Each row is a point on a landscape with many valleys, with its height.
From any point a ball rolls to the lowest of the 2 points nearest to it. It stops when none of these is lower. Distance is the straight distance between rows; heights are no part of it.
Nesu: [143 134 130 139 113 134 114 128 116 131 103 127 128 131 145 127 122 119 106 134 132 124 146 114 107 110]  height 38.3
Bar: [134 118 136 163 99 131 149 154 98 123 127 126 89 117 105 197 114 106 181 109 158 96 132 148 144 145]  height 33.2
Nisu: [128 178 129 136 149 130 113 109 137 138 191 138 124 116 154 79 137 126 84 138 117 130 165 93 114 67]  height 21.8
Gad: [102 117 125 92 116 99 135 146 155 117 90 155 159 104 107 85 131 133 124 127 113 161 96 165 134 119]  height 19.0
lavub: [136 121 142 128 116 144 118 153 94 125 128 122 84 124 116 199 120 121 146 99 157 90 151 118 122 140]  height 27.2
Meriv: [93 150 143 138 113 130 131 162 164 150 123 134 147 102 155 114 125 159 142 166 146 125 149 115 120 96]  height 26.6
Gimed: [129 153 143 135 109 125 122 120 118 138 128 152 136 172 112 84 148 156 115 135 97 134 141 144 127 139]  height 53.8
nen: [137 144 129 166 113 94 125 150 125 114 107 112 138 96 147 134 102 111 107 155 100 131 134 101 89 107]  height 35.1
Depe: [147 133 107 122 144 116 92 161 147 147 172 122 150 116 153 118 97 155 108 112 136 113 145 74 100 104]  height 30.9
led: [133 144 93 124 167 113 97 109 147 136 175 138 128 139 158 92 111 134 75 121 92 144 155 85 105 84]  height 25.4
nize: [128 198 157 159 130 163 121 158 115 134 205 130 85 91 139 122 130 140 85 119 149 100 127 90 134 93]  height 26.1
Pomos: [119 110 161 71 170 151 108 92 132 138 134 137 126 181 124 151 124 149 142 133 158 92 162 95 131 112]  height 62.4
dil: [106 90 147 95 150 134 156 101 138 123 127 137 158 157 95 87 160 121 141 105 150 162 108 160 167 136]  height 23.6
gadi: [119 98 110 71 194 117 127 103 134 116 99 105 145 144 81 144 111 124 124 134 110 122 114 123 136 129]  height 65.7
tef: [129 130 130 185 98 124 117 146 109 138 126 132 118 120 142 139 118 109 133 147 139 158 86 154 127 165]  height 36.4
Keku: [105 146 141 139 105 109 125 134 168 130 138 122 144 96 162 93 123 140 109 165 113 158 148 108 110 97]  height 21.6
tuvav: [107 178 152 157 103 139 103 168 143 151 177 136 66 91 150 182 126 165 149 129 155 112 131 111 125 124]  height 39.2
Sison: [130 73 128 105 172 172 135 117 108 107 95 113 126 157 103 132 147 112 161 112 148 100 103 150 167 156]  height 33.9
revi: [120 122 117 157 106 74 140 139 130 90 88 116 144 97 140 139 116 88 124 152 98 159 103 116 105 128]  height 32.8
zita: [135 153 137 107 146 130 96 132 124 163 148 156 132 163 135 132 120 156 116 127 144 111 156 105 104 104]  height 58.0
dida: [118 88 144 66 143 106 149 92 147 89 103 115 154 132 81 96 137 126 128 105 94 147 127 138 150 123]  height 27.3
Kep: [143 120 69 129 128 106 119 108 118 115 110 122 125 125 149 143 137 98 117 125 100 154 103 141 114 175]  height 47.2
latuk: [125 78 123 155 116 114 146 139 115 111 121 115 148 89 103 94 133 86 160 115 126 140 99 165 133 173]  height 41.9
Mazo: [131 111 152 96 126 167 146 146 110 124 114 127 107 144 96 159 129 130 145 103 164 88 155 142 143 132]  height 17.3
pev: [150 154 88 143 122 100 110 124 109 107 110 128 118 123 151 129 131 111 86 135 73 143 102 122 99 147]  height 48.6
vul: [121 110 122 128 135 105 149 124 126 126 118 90 150 123 103 154 111 121 127 115 119 149 146 121 143 126]  height 27.8
Buna: [116 100 78 104 134 109 136 96 155 125 88 152 146 105 118 115 121 108 133 134 132 148 118 136 121 89]  height 53.5
roret: [146 137 156 157 119 143 135 120 135 133 134 130 120 155 119 119 139 128 144 113 135 153 145 184 129 172]  height 48.2
des: [130 176 139 165 111 138 108 133 142 138 130 126 103 92 170 134 136 131 121 164 137 140 105 114 110 120]  height 41.0
Sisab: [110 101 145 62 198 148 128 96 145 124 115 108 139 170 94 146 122 140 138 137 144 107 125 122 156 121]  height 64.3
Poka: [126 96 153 95 150 145 161 105 133 133 134 115 143 156 91 137 140 144 153 100 156 133 101 155 182 131]  height 17.6
Firo: [115 136 142 86 123 117 156 152 151 132 110 147 170 116 89 93 144 144 130 131 142 132 115 170 128 125]  height 23.9
kiga: [116 68 97 126 127 123 129 115 106 108 120 114 140 122 98 87 140 97 148 119 113 134 103 140 130 186]  height 40.2
goka: [122 117 126 126 112 148 135 122 128 135 122 129 129 98 121 116 153 110 167 126 169 128 142 174 140 142]  height 57.8
Kipa: [123 91 132 97 143 167 121 121 103 122 95 125 121 157 112 156 141 136 153 111 163 85 133 108 152 131]  height 26.7
Suves: [110 108 69 115 113 98 115 94 159 103 98 153 131 118 131 95 130 121 114 121 81 160 127 116 106 114]  height 51.4
Fivul: [117 140 137 144 111 128 144 180 156 137 130 100 127 87 134 175 105 144 138 128 160 124 135 111 127 119]  height 30.6
liv: [100 125 119 165 107 146 121 140 107 143 130 122 99 108 126 142 141 107 167 139 153 127 157 149 139 147]  height 59.7
dov: [131 132 69 131 123 103 113 108 130 92 110 136 115 121 153 110 128 103 81 130 60 148 124 99 93 117]  height 49.8
mogam: [149 125 114 108 145 138 108 70 120 122 134 134 123 168 137 102 130 152 105 140 93 83 139 70 114 95]  height 48.8
fidaz: [150 131 108 140 115 130 98 82 87 139 143 140 109 143 122 107 131 133 99 135 102 109 84 101 126 130]  height 45.5
zukob: [135 96 90 108 157 142 106 85 107 126 111 120 109 156 141 153 135 93 127 129 125 140 118 140 129 175]  height 45.4
neguk: [129 128 131 149 126 115 155 121 132 141 135 104 129 133 91 172 114 140 154 104 137 145 129 160 164 149]  height 23.2
gepos: [117 128 125 189 94 105 126 151 125 107 104 124 129 108 152 127 130 108 131 150 108 167 82 129 123 159]  height 34.8
bos: [122 111 128 149 112 83 160 144 121 93 102 96 149 112 117 153 121 100 126 118 101 164 118 129 137 142]  height 30.8
niku: [120 168 145 100 109 140 151 148 168 129 135 146 148 127 176 109 161 142 107 149 137 140 165 139 105 121]  height 58.1
gub: [120 134 146 136 102 137 164 174 145 126 114 114 135 110 103 142 114 145 131 125 149 123 141 145 136 122]  height 26.2
nirom: [151 173 150 167 166 132 71 169 156 132 174 142 109 86 190 115 121 150 152 147 149 101 134 68 90 71]  height 41.1
Biga: [151 145 156 160 115 155 121 136 124 140 131 141 91 144 133 160 122 122 143 113 155 142 133 178 128 160]  height 46.3
Tusiz: [151 112 135 173 108 109 145 124 78 115 121 108 120 147 104 137 114 110 143 130 93 119 121 137 124 171]  height 39.1
lide: [121 107 116 149 119 139 128 153 115 131 104 129 128 124 131 139 124 102 130 126 151 154 100 163 135 170]  height 38.1
Dudom: [160 144 137 152 119 148 102 118 85 143 148 138 82 140 131 144 127 119 135 126 121 109 129 170 125 170]  height 44.1
Zubig: [112 124 136 76 157 133 112 131 130 162 128 155 143 152 112 143 122 149 144 119 168 112 151 119 130 107]  height 60.2
gog: [140 164 131 152 100 141 115 126 113 135 140 136 109 116 159 117 136 130 95 142 119 124 128 133 122 117]  height 40.9
tarav: [130 126 104 101 147 111 106 138 162 143 155 143 157 137 155 100 102 149 81 119 119 146 146 90 105 99]  height 27.9
sas: [122 98 128 90 125 100 135 129 141 82 87 129 150 111 100 91 137 113 128 94 90 162 104 162 139 142]  height 23.3
Vas: [123 114 117 125 140 133 148 157 121 124 92 120 137 113 132 167 117 95 125 122 151 147 104 158 151 130]  height 40.3
luvu: [119 130 123 117 132 112 118 113 137 123 99 135 143 153 111 98 141 137 117 125 97 160 148 150 124 145]  height 52.1
Keri: [106 127 145 98 141 135 174 166 136 135 117 132 156 127 85 121 134 143 131 119 146 127 123 169 158 97]  height 19.4
Kegi: [132 102 92 84 148 125 117 88 140 134 120 147 144 146 130 112 117 143 129 131 120 91 156 87 111 90]  height 51.1
vored: [116 163 141 156 121 125 124 134 145 136 172 106 126 102 156 102 122 136 99 148 109 136 175 101 117 88]  height 17.7
Tika: [132 118 131 145 112 140 183 156 145 132 137 118 109 134 98 167 106 136 153 96 136 132 126 187 181 149]  height 17.9
duf: [139 176 157 122 114 131 126 131 126 157 145 166 141 174 139 120 143 164 114 132 133 116 144 125 111 113]  height 56.0
kibog: [115 101 159 59 150 123 157 89 147 117 127 133 162 171 89 97 148 133 131 127 128 141 130 136 144 127]  height 27.4
gid: [118 92 110 98 126 139 138 103 130 137 105 143 141 106 120 103 138 99 145 135 163 133 122 160 136 112]  height 55.7
Gemag: [155 124 119 126 118 115 108 106 92 150 127 132 117 120 123 153 112 111 140 139 129 116 108 151 119 157]  height 41.8
lado: [117 169 152 141 119 139 113 164 161 152 153 148 133 109 189 115 128 164 134 162 148 109 143 92 111 82]  height 31.6
zovup: [135 117 119 164 112 106 161 152 83 119 111 112 122 121 101 170 111 96 168 139 125 105 124 153 130 159]  height 36.9
vev: [143 141 130 167 91 132 130 120 108 114 142 118 113 126 151 104 143 124 103 125 87 147 128 152 138 150]  height 42.1
Pek: [132 94 148 130 138 147 181 136 131 126 134 120 134 156 88 126 130 144 156 84 136 131 101 185 189 153]  height 9.6
nopu: [122 102 118 80 143 109 139 89 161 124 117 146 170 163 128 101 129 151 122 118 119 127 149 87 127 91]  height 53.0
vuv: [165 116 133 117 111 125 100 78 100 143 130 144 116 147 121 115 118 131 119 135 122 113 92 136 117 155]  height 43.8
noge: [109 155 125 153 107 133 94 139 126 150 152 125 90 92 152 176 144 139 150 124 165 121 141 105 127 126]  height 35.4
nuv: [149 110 143 123 145 136 138 106 122 119 103 118 135 153 104 120 137 126 144 112 116 138 137 172 137 167]  height 50.2
Buz: [124 139 132 77 114 128 157 138 151 130 127 151 170 153 146 105 153 146 107 124 135 126 160 126 120 115]  height 56.3
lefa: [124 165 121 163 121 140 96 136 110 149 179 123 96 97 162 142 138 135 110 119 143 108 138 77 129 96]  height 30.7
zanum: [145 132 123 141 113 146 141 159 104 116 123 96 108 134 113 169 121 127 118 110 129 98 163 108 118 146]  height 32.9
Duneb: [146 106 93 126 135 130 104 57 100 116 131 129 102 157 131 121 118 121 101 147 91 98 89 70 117 119]  height 46.9
ful: [130 196 173 166 157 143 103 161 161 142 182 149 117 99 188 95 135 158 146 168 141 102 142 79 103 61]  height 36.8
Leba: [125 189 162 165 124 145 127 153 154 129 184 107 108 91 160 104 131 146 90 151 129 135 132 84 111 94]  height 21.7
Zukor: [132 138 120 131 137 119 109 171 142 150 141 113 147 114 133 168 98 155 131 101 162 111 139 87 116 118]  height 34.7
zunu: [131 163 161 185 91 144 120 150 141 141 130 122 97 99 151 145 122 132 148 166 144 145 87 141 119 151]  height 38.5
gulo: [120 122 139 75 127 124 152 111 140 135 140 163 176 188 146 101 145 156 115 130 114 111 154 98 131 104]  height 54.6
Muno: [130 100 96 97 176 129 133 110 109 124 95 119 128 131 131 183 124 90 134 119 142 136 113 143 152 131]  height 42.9
suzan: [151 154 138 192 96 115 139 138 93 113 149 110 101 120 125 128 122 109 114 135 81 133 116 151 124 160]  height 40.8
nep: [111 64 91 105 179 143 134 105 106 98 103 102 134 144 87 115 142 92 159 134 117 112 89 136 144 176]  height 37.8

Where does a ball stop that starts at each point below?
Suves | Pek
Gimed | Gemag
Kegi | Gemag
vev | lavub
gadi | Pek

Call two points neighbours if one is among the 2 nearest of the other. Go from one point of each pair to the other, from neighbour to neighbour, staying as low as possible. Name the highest point that can't be avoided.
Gad / Pek | kibog
Keri / Gad | Firo
Gad / vored | Zukor
